Each scene shows the same named points in several views. A view is turned or mirrored, and shifted as a whole, has a little noise and may leave points out.

Scene 1
View 1
vef: [ -3   1 -10  12   3   9  -2   0   7  -1  -4  -4 -12   4   6 -15 -11   1
   7  -1 -10   9  -5  -8  -4   6  -5   4  -2  -4  -1   4  -4  -4   2   1
  16   4   6   3   3  12  -4  -5  -9 -11   8   1 -14 -11 -11   6 -12  14
 -11]
Demed: [ -4  -1 -10  11   2   9  -1   1   5  -1  -2  -3 -12   3   4 -13 -10   2
   6  -3  -9   8   0  -8  -3   4  -5   2  -5  -3   2   2  -3  -5   1  -2
  16   4   4   2   2  11  -5  -2  -7 -11   8   2 -16 -12 -10   7 -10  14
 -13]
pulo: [ -4  -3  -9   8  -6   7   1   7   5  -3   7   1 -13   5  -1  -9  -8   6
   3  -5 -10   2   8  -8  -2  -1  -6  -5 -12  -2  10   1  -5  -4   2  -9
  15   3  -3  -3   1   6  -5   3  -5 -11  10   6 -24 -10  -9  12  -6  10
 -18]
Lata: [ -5  -4 -14   6  -6   7   3   3   2  -1   6  -4 -18   4   0  -7 -11   4
   5  -5 -16   3   3  -8  -3  -7  -7  -8 -13  -6  10   4  -7   3   3  -7
  19  -1   0  -2   4   9  -5  -3  -4 -10   9   8 -29  -4  -7  10  -7  11
 -19]
pudap: [ -1   8  -3  14  10  11   1   5   4  -4  -8  -3  -5  -3   9 -14 -11   4
   4  -2   7  15   2  -7   1  18   0  14  -4   3  -3  -3   6  -6  -2   3
  13  13   7   7  -1   9  -3   3  -4  -8  15   2   2 -21 -13  13  -3  18
  -7]
Zeg: [  0   7  -7  15  15  13  -3  -5   5  -1 -16 -10  -8  -3  14 -19 -16  -1
  10   2  -1  22 -14  -8  -3  18  -2  18   8  -1 -12   2   3  -4   1  11
  15  10  15  13   4  17  -4  -9  -8  -9  10  -2   3 -19 -13   5 -12  18
  -2]
ratun: [ -3  -1 -14  10   3  11  -1  -5   4   1  -6  -9 -17   2   9 -15 -16  -1
   9   0 -17  12 -12  -8  -5   0  -7   2   1  -8   0   7  -6   2   2   3
  18   1  10   5   7  16  -5 -11  -8 -11   6   3 -19  -6  -9   1 -14  15
 -12]
zagig: [ -5  -2  -5  14   0   7 -11   2  13  -2   3   6  -6   8   1 -18  -4   4
   4  -3 -11   5   0  -7  -3   8  -5   2   0   0   1   1  -7 -16   2  -6
  13   6  -1  -4   1   8  -5   0 -15 -17   4  -3 -16 -16 -15   7 -15  10
 -13]
kiniz: [ -1   2 -13   8   3  11  10   0  -4  -1  -7 -13 -19  -4   9  -9 -19   1
   7  -1  -6  14  -4  -9  -2   1  -5   3  -8  -5   2   4   1  10   2   4
  19   3  10   9   4  13  -3  -7   1  -5  15  10 -15  -7  -7   8  -4  17
 -12]
lik: [  1  11  -5  11  12  12  11   9  -4  -5 -12  -9  -9  -9  10  -9 -17   5
   3  -2  16  20   5  -9   4  20   0  15 -11   3  -3  -6  14   3  -2   7
  16  14  10  14  -1   8  -3   4   4   0  21   9   5 -20  -8  16   6  21
  -6]
gekon: [  1   8  -2  11   6  10   7  12  -1  -6  -4  -1  -5  -5   4  -8 -11   8
  -1  -4  14  12  13  -8   4  17   0   9 -14   5   2  -7  10  -4  -3  -1
  13  13   2   6  -5   2  -2  10   0  -4  20   6   0 -22 -10  19   6  17
 -10]
Vopun: [ -2  -1 -12  11   6  11   0  -6   4   0  -9 -10 -16   1  11 -16 -16  -2
  11   1 -14  14 -15  -8  -5   3  -6   7   4  -7  -4   7  -5   2   2   5
  19   3  11   7   7  18  -5 -13  -8 -10   7   3 -15  -8 -11   2 -15  15
  -9]
Sok: [  1   3 -14   4  -1  11  20   8 -10  -4  -3 -13 -22  -8   5  -2 -19   5
   3  -5   1  12   8  -9   1  -1  -5  -1 -20  -4   9   0   6  15   0   0
  20   4   6   9   2   7  -3   0   9   2  22  17 -17  -6  -2  15   7  18
 -15]
nik: [ -7  -1   1  18   2   5 -24   2  23  -1   5  14   2  15   0 -23   4   5
   5  -2 -12   3   0  -6  -4  14  -3   5   5   2  -3   0 -10 -29   1  -8
   9   8  -5  -8  -2   7  -6   3 -23 -25  -2 -13 -12 -23 -21   6 -21   8
 -11]
Sima: [ -6  -5 -12  11  -2   7  -9  -4  11   0   3  -1 -14   9   5 -16  -8   0
   9  -2 -23   4  -8  -7  -6  -2  -7  -3   2  -7   2   8 -12  -7   4  -5
  16  -1   2  -3   5  13  -5  -7 -14 -17   2   0 -26  -7 -11   1 -19  11
 -14]
nivem: [ -1   9   3  15  10   9  -4  11   7  -6  -4   5   1  -1   4 -16  -6   8
   0  -3  17  13  12  -7   4  26   1  16  -7   8  -3  -8  10 -15  -4   1
   9  17   2   5  -5   3  -2  10  -6 -10  15  -2   8 -29 -14  17   1  15
  -6]
Maz: [ -7  -2   3  13  -9   1 -16  15  17  -5  20  21   2  15 -10 -14   8  13
  -4  -8  -4  -7  22  -7   1   9  -3  -6 -13   6  10  -6  -7 -29   0 -20
   7   8 -17 -16  -6  -5  -5  18 -17 -22   4  -6 -21 -23 -16  17  -8   5
 -19]
nuten: [ -1   5  -6  13   9  11  -2   0   6  -2  -9  -3  -7   0   9 -16 -11   3
   6  -1   0  14  -4  -7  -1  15  -3  12   0   0  -5   0   2  -7   0   4
  14  10   8   7   1  11  -3  -2  -8 -10  11   1  -2 -18 -12   8  -8  16
  -7]
Sudip: [ -2   4  -3  14   8  10  -5   3   8  -3  -4   0  -4   1   6 -17  -8   4
   4  -2   2  12   2  -7   0  16  -2  10  -2   2  -3  -1   2 -11  -1   0
  12  10   4   4   0   9  -4   2  -8 -12  11  -1  -4 -21 -14  11  -6  15
  -8]
lim: [ -2   4  -3   9  -1   7   3  12   3  -4   4   4  -6   1  -1  -9  -6   9
  -1  -6   6   6  15  -7   3   9  -2   3 -14   4   7  -6   3  -8  -2  -7
  13   9  -4   0  -4   1  -4  10  -3  -9  16   5 -11 -19 -11  17   2  13
 -14]
View 2
vef: [ -4  -1   3   0  -4 -14  -6   0  -9 -13  11  -5  -8   8   8   5   7  12
   2   0  10   2  -3   9  -4  -2  -6  -5   2   4   4   9  10   2  19  -6
 -11   3  -5  14  11 -13  -5   7  12  -8  -3   4 -14  -3  -4   9   5 -10
  -3]
zagig: [ -3  -9   0   0   0 -15  -3  -2 -16 -11   9  -4 -10   8   3   3   3  18
   5  -2   7   1  -6   1   3   6  -8  -2   3   2  10  15  14  -5  25   3
 -10   2  -4  13  18 -20  -3  11  16  -9  -6  -2 -14 -18  -5   8   9  -8
  -4]
gekon: [  1   1   1   1  11   6  -9  -4  -8 -16   5  -2   2   2   7   9  11   6
   2   2   6   1   7   5   0 -11  11  -7   7   0   0   5   3   8  16   2
 -18  12   7  22   6  -2   1   0   9  -8  -6  22  -9  13   8   8   0 -13
 -14]
pulo: [  6  -1  -2  -7   2  -8  -6  -9 -13 -15   7  -1 -15   9   9   5   3  15
  -2   0   0   3  -5  12  -3   2  -8   4   0   6   8  14  14  -1  22   4
 -13   7  -1  23   8 -15  -6   1  13  -5  -1   2  -9 -14  -5   4   3  -8
 -10]
Vopun: [-10   2   9   3 -16 -24  -6   7  -1 -12  15  -6 -10  11  11   0   9  10
   0  -1  17   3  -6  15  -8  -2 -11 -10  -1   7   3   7  10   4  16 -18
  -6   0 -11  10  10 -16 -10  12  10 -10  -1  -1 -17   1  -9  12   8 -11
   8]
Zeg: [-17  -2  11  10 -12 -18  -8  14   0 -12  15  -9   2   5   8   3  14   6
   7  -1  25  -1   1   5  -3 -10   2 -20   2  -2   0   3   4   8  16 -19
  -7   0  -6   5  13 -11  -3  17   9 -14  -7  10 -20  13  -1  17   7 -15
   7]
nuten: [-10  -1   6   5  -6 -13  -7   5  -5 -13  12  -6  -2   6   8   5  11   8
   4  -1  17   0   0   6  -3  -7   1 -13   4   1   2   5   6   5  17 -11
  -9   3  -3  11  11 -11  -4  10   9 -11  -5  10 -15   8   0  14   6 -13
   1]
lim: [  4  -2  -3  -3  12   2  -7  -8 -13 -15   5  -2  -5   4   6   9   5  13
   1   2   1   2   3   4   1  -5   3  -2   5   2   4  11   8   2  20   9
 -17  11   4  23   9  -8   0   0  11  -6  -6  13  -8  -2   3   5   2 -10
 -16]
nivem: [ -7  -7   0   7  15   3  -7   1 -12 -13   5  -5   8  -2   2   9  11   9
  10   1  11  -1  10  -8   5 -10  15 -13  10  -7   1   7   1   5  21   4
 -16   9   7  14  15  -5   6   9  12 -11 -12  22 -12  10  11  13   4 -13
 -13]
ratun: [ -7   1   7   0 -16 -22  -6   3  -3 -13  15  -5 -12  13  11   1   9  11
  -1  -2  15   3  -8  16  -8   0 -13  -7  -2   7   5   8  12   2  17 -15
  -6  -1 -10  11   9 -17 -11  10  11 -10   0  -2 -17  -3 -11  11   8 -10
   6]
Sudip: [ -9  -5   3   5   3  -8  -6   4  -8 -12   9  -6   1   3   4   6  10  10
   7   0  14  -1   3   0   1  -7   6 -12   5  -2   2   6   5   5  19  -4
 -11   6   1  12  13 -10   1  10  11 -11  -8  13 -14   7   3  13   5 -12
  -5]
Sok: [ 10  13   4  -7  -4  -1 -11  -9   1 -20  11  -1 -11   9  17   7  10   5
 -12   0   4   6   0  28 -13 -10  -3   0   0  12   0   3   6  10   9  -8
 -15  13  -1  30  -5  -2 -13  -8   4  -4   5  13  -6  11  -3   3  -3 -12
  -9]
Demed: [ -2  -2   3  -1  -4 -13  -7  -2  -9 -13  11  -5 -10   8   8   5   6  13
   0  -1   9   2  -4  10  -4  -1  -6  -4   2   5   5   9  11   2  19  -4
 -10   4  -4  16  10 -15  -6   7  12  -8  -3   4 -12  -5  -4   9   5  -9
  -3]
Maz: [  6 -16 -11  -6  23   0  -2 -14 -29 -11   0  -1 -10   3  -2  10  -3  25
   9   0  -7   1  -2 -11  11   9  -1   6   8  -2  13  23  17 -11  33  26
 -17   7   6  20  21 -20   7   6  21  -6 -10   3  -8 -31   2   2   7  -4
 -22]
nik: [-13 -19  -2   4   7 -18  -1   3 -23  -5   6  -7  -5   4  -3   5   2  21
  16  -2  10  -2  -5 -15  10   9  -4  -7   6  -6  12  19  15  -8  32   8
  -8  -2  -2   5  27 -25   5  20  21 -13 -13  -2 -17 -24  -2  12  13  -7
  -4]
Sima: [ -4  -6   3  -3 -11 -24  -4  -1 -12 -11  13  -5 -17  13   8   1   3  17
   1  -2   9   3 -11  10  -2   8 -16  -1  -1   8  10  14  17  -4  23  -6
  -5  -2  -9  13  15 -23  -9  11  15  -9  -2  -9 -15 -20 -12   9   9  -8
   2]
lik: [ -4   6   6   4   2   1 -11   2   0 -17   9  -4   5   2  10   8  14   2
   2   2  14   1   9  10  -4 -17  11 -14   5   1  -3  -1  -1  13  11  -9
 -15  11   3  19   4   2  -3   2   6  -9  -5  24 -11  25   7  12  -1 -15
  -8]
View 3
ratun: [  7  -6   6  -8   6  18  14  -9   2 -19  -2 -16 -20  12 -11   6  -8   6
 -12  19   5 -15  -9   1   8   4 -10   3 -15 -11  -9   4 -12   1   7  -8
   4   4  22   1 -14 -12  -4   6  -6  -6  -8   1  -9  -8 -12  -4  10  14
   5]
Sudip: [  4  -4   0  -4  -7   7   9  -6  -3 -14  -9  -6  -8  11 -10   1  -1   1
  -6  19 -13  -3  -7  -2  -2   0  -2   0  -9  -7   4   1   1   8  -4  -6
   5   5   8  15  -6   1  -2  11  -2 -11   3   6 -18  -6  -3 -10   5   6
   5]
Sima: [  8  -7   0   3  11  18  14   3  -3 -21  -3 -11 -18   8  -8  13  -3   4
  -7  25   2 -12  -2   1   4  -4 -11   7  -7 -18 -11   4 -10   0  12  -7
   5   7  22  -3 -10  -9   2  -5  -4  -9 -15  -3  -9  -5 -15  -6  11  14
   4]
nuten: [  5  -3   4  -8  -5   9  10  -9  -1 -14  -7  -9 -11  13 -11   0  -3   1
  -9  19 -10  -7 -11  -1   0   3  -2  -1 -14  -5   2   3  -2   6  -3  -6
   5   5  11  13 -10  -2  -4  14  -2  -9   3   7 -17  -9  -4 -10   5   7
   4]
lim: [  9  -7  -2   1   0   7   4  -1  -6  -7 -14  -3  -1   2  -8   2  -3  12
  -7  16  -6  -1  -2  -3   0  -5   0   4   7  -4   7  -7   3  10  -2  -1
  -5  -2   2  16   4   0   2   8  -8  -7   0   3 -14   2   5  -7  -2   6
  13]
Vopun: [  7  -5   8 -10   4  16  14 -12   3 -18  -1 -16 -19  15 -12   5  -8   5
 -13  18   4 -17 -10   0   7   6  -9   2 -19 -10  -8   3 -12   2   5  -9
   6   6  21   2 -16 -10  -7  10  -5  -6  -6   3 -11  -9 -11  -5  10  11
   3]
Maz: [  7  -9 -16  20   6   7   4  24 -16 -15 -17   9   3  -5  -2  14   7   4
   4  29 -17   6  11   0 -10 -19  -2   9  22 -20   4  -4   8   9   3  -1
  -2   3   1  11  11   8  14 -13  -3 -15 -13  -4 -16   4  -2 -12   1   9
   9]
Zeg: [  2  -1   9 -14 -10  10  12 -18   4 -17  -4 -14 -17  20 -13  -2  -5  -4
 -10  18 -12 -11 -16  -1   1  10  -4  -4 -27  -4   1   6  -6   4  -5 -11
  11   8  16  13 -17  -4 -10  20   1 -10   6  10 -18 -14  -9 -11   9   6
  -2]
kiniz: [ 11  -7   9 -13   4  14   9 -15   3 -11  -5 -17 -14   9 -13   1 -10  13
 -16  13   9 -14 -10  -3  10   5  -6   3 -11  -2  -3  -3 -12   6   5  -4
  -3  -2  14   7  -9 -12  -7  14 -11  -3  -1   3  -9  -5  -1   0   5   9
  11]
Lata: [ 13 -10   2   1  14  17  10  -1  -3 -13  -7 -11 -12   1 -10   9  -8  15
 -11  18  12 -12   0  -1  10  -4  -8   9   4 -11  -8  -4 -11   4  12  -2
  -4  -2  16   1  -3 -11   1   0 -12  -5 -13  -3  -6   1  -4   1   5  14
  13]
vef: [  8  -6   3  -3   3  12  10  -6  -1 -14  -5 -10 -12   8 -10   4  -4   6
  -9  18  -1  -8  -6  -1   3   0  -6   2  -7  -9  -2   1  -6   4   3  -6
   2   3  13   7  -7  -5  -1   7  -6  -8  -4   2 -12  -5  -5  -6   7   9
   6]
Sok: [ 16  -9   7 -11   7  12   5 -16   1  -2 -12 -15  -6   1 -13  -1 -13  25
 -17   7  18 -12  -7  -6  14   1  -2   7   6   6   1 -11  -9  10   4   2
 -12 -10   7  10   2 -13  -5  17 -19   2   0   4  -7   4   9   4  -3   9
  20]
nivem: [  4  -1  -2  -4 -15   1   3  -6  -4  -7 -14   0   0   9  -9  -3   1   0
  -4  17 -22   3  -8  -4  -7  -2   4  -2  -6  -2  12  -2   9  12 -11  -4
   2   2  -1  24   0   7  -1  17  -2 -12  11  11 -22  -5   4 -15  -1   1
   6]
pudap: [  5  -3   3  -9  -9   5   7 -11  -1 -10  -9  -8  -7  11 -11  -3  -2   3
  -8  15 -11  -4 -11  -3  -1   4   1  -1 -11  -1   6  -1   1   8  -7  -6
   2   2   7  18  -5  -1  -5  18  -3  -8   8   9 -19  -7   1 -11   2   4
   5]
pulo: [ 11  -9  -1   3  10  14   7   4  -5 -12 -10  -7  -7   1  -9   9  -5  13
  -8  19   4  -8   1  -2   5  -7  -6   8   8 -10  -3  -4  -5   6   7  -2
  -5  -1  10   6   0  -6   3   0 -11  -6  -9  -1  -9   2  -1  -2   2  11
  13]
nik: [  2  -4 -10  12   0   9  12  14 -10 -24  -8   2  -9   9  -3  12   8 -10
   3  32 -24  -1   1   3 -11  -9  -7   2  -5 -24  -1   8   2   2   1  -9
  12  13  13   8  -5   7   7  -8   6 -19 -11  -1 -18  -8 -14 -17  11  11
  -3]
View 4
pudap: [ 14  13   5  14   7 -11   8  -2   3  -7  16  -1   8  12  -6 -29   0   3
   3  25  11   1  -5 -11  -6 -13 -19  -5   5   5 -13   1  24  -1  -8  10
  -6 -11   4   6  -1  -5  10   4  -8  -8   1   5 -10 -20  -7  -6   4  -6
  -4]
Sima: [  9   9  -8  14   1 -21  -4   3  15  -3   4  -3  -6  -8 -12 -19  -3  -7
  -6  18  -1  -5  -8  -1 -19   2 -36   1   0   1   4  10  15   9  -3  -7
  -4 -23   7  13  -3 -19  19  -7  -7   3   8   4  -6 -23  14  -1  14  -7
 -11]
nivem: [ 12  11  13  14   6  -9  12  -2  -3 -16  23   0  10  24  -5 -26  -3   4
  -3  27  14   9   0  -8  -1  -9 -16  -5  -1   9 -18   1  24  -1  -8  11
  -8  -3  -1   1   2   2   6   4 -12  -9   0   2  -9 -22  -6  -6   3  -1
 -10]
Sudip: [ 12  11   5  16   6 -14   6  -1   5  -9  16   1   4  10  -6 -26  -3   1
  -2  23   8   3  -5  -8  -9  -7 -23  -3   2   5  -9   4  22   3  -6   6
  -5 -12   4   7  -1  -7  12   1  -9  -5   3   4 -10 -23   0  -5   8  -4
  -9]
kiniz: [ 19  13  -9   7   8 -14  -1  -2  14   8  -3  -8   3  -5 -13 -29  -1  -3
   7  15   3 -15 -10 -10 -10 -10 -25  -4  14  -4  -5   2  19  -1 -12   1
  -7 -21   9  13  -3 -16  15   3  -3  -5   2   5  -7 -15  -9  -2   5 -12
   7]
nik: [  3   6   7  23  -3 -21   2   2   4 -21  22   5  -4   6  -5 -14  -4  -7
 -15  28   2  15  -4   2 -18   5 -34   1 -14  10   0  13  17  13   3  -2
  -3 -15   2   6  -1 -11  15  -9 -13   1   9   3  -7 -32  25  -4  17   2
 -29]
vef: [ 13  11  -2  12   5 -17   0   0  11  -3   6  -4   1  -1 -11 -23  -3  -4
  -2  19   3  -5  -6  -6 -12  -5 -28  -2   4   1  -3   6  18   3  -7   0
  -6 -18   6  10  -2 -14  16  -1  -7  -3   4   4  -7 -20   2  -2   9  -7
  -5]
gekon: [ 16  12   7   7   8  -8  10  -1   2  -7  11  -7  10  18 -10 -25  -4   1
  -2  20  11  -1   1  -5   3  -7 -15  -5   5   6 -19  -1  20  -6 -12   8
 -10  -3  -2   5   5   1   7   7 -10  -7  -2   0  -6 -16 -16  -2   0  -6
   1]
zagig: [  9   8   0  15   0 -19  -1   3  11 -10   8  -2  -3  -1 -10 -16  -5  -8
 -11  20   1   1  -4   1 -15   4 -33   1  -5   5   0  10  15   8  -3  -4
  -6 -17   2  10   0 -13  16  -7 -10   2   7   2  -5 -23  14  -1  14  -4
 -16]
Lata: [ 14   9 -10   5   4 -18  -5   2  17   3  -8 -12  -4  -9 -18 -15  -5  -9
  -8  10  -3 -15  -4   3 -10   5 -33  -1   6  -1  -1   8  11   2  -9 -10
  -8 -19   4  14   1 -16  17  -3  -7   2   3   1  -2 -14   1   5   9 -10
   1]
lik: [ 19  15   5   9  11  -7  10  -4   2  -1  11  -5  12  17  -7 -34  -1   7
   9  22  13  -5  -4 -15   0 -17 -12  -7  13   2 -18  -3  25  -7 -13  14
  -9  -8   4   5   1  -2   8  10  -7 -12  -2   5 -10 -15 -21  -5  -2  -8
   8]
Demed: [ 13  10  -4  12   5 -16   1   0  11  -2   4  -4   0  -1 -11 -22  -4  -4
  -3  18   2  -6  -6  -4 -11  -3 -29  -1   4   1  -3   6  17   3  -9  -1
  -6 -18   6  10  -1 -13  15  -2  -7  -1   4   3  -7 -19   3  -1   9  -7
  -5]
nuten: [ 14  12   2  16   6 -15   5  -2   6  -6  13   0   4   6  -6 -29  -1   2
   4  24   8   0  -8 -12 -12 -12 -24  -3   6   3  -8   3  24   1  -6   7
  -4 -17   7   7  -4 -11  14   1  -7  -7   4   6 -11 -23  -1  -6   8  -6
  -6]
Maz: [  2   3  10  12  -4 -17   5   7   5 -24  12  -8  -3  14 -15  -1 -13 -13
 -31  16   0  11   9  19  -3  20 -30   1 -19  13  -9  14   9   5  -3 -11
 -12  -2 -11   5  11   0  10  -6 -18   7   3  -7   2 -23  15   5  11   2
 -26]
pulo: [ 13   9  -4   5   3 -15  -2   3  12  -3  -2 -11  -3  -2 -17 -14  -7  -9
 -11  13  -1  -9  -1   5  -6   6 -31  -1   1   3  -5   8  11   2  -9  -7
  -9 -14  -1  12   4 -11  14  -1  -9   3   2  -1  -1 -15   0   3   8  -7
  -5]
Sok: [ 22  14  -8  -1  11  -9   1  -1  12  10 -10 -16   6   0 -17 -26  -3  -3
   3   9   3 -21  -4  -4   1  -6 -20  -6  16  -4 -11   0  15  -8 -18   1
 -12 -13   3  12   3  -8  11   8  -4  -4  -2   1  -4  -6 -22   3  -1 -15
  16]
Zeg: [ 15  15  -1  20   7 -15   4  -4   5  -3  18   6   5   3  -1 -38   5   6
  13  29  10   0 -14 -22 -18 -21 -22  -4   8   1  -4   1  28   5  -5  12
  -1 -22  15   8  -9 -15  16   1  -4 -10   7  11 -16 -26   1 -11  10  -6
  -3]
lim: [ 12   9   5   6   4 -12   7   2   6  -9   6  -9   5  13 -13 -17  -7  -4
 -11  16   5  -1   2   3   0   2 -22  -3  -1   7 -14   4  14  -3 -10   0
 -12  -5  -4   7   6   0   8   3 -11  -2  -1  -1  -3 -14  -7   2   3  -5
  -6]

In a view up to two points have been moved. Name them for each view, in the order of its rows, or write none.
view 1 => vef, zagig
view 2 => nuten, Sudip
view 3 => Sok
view 4 => Sima
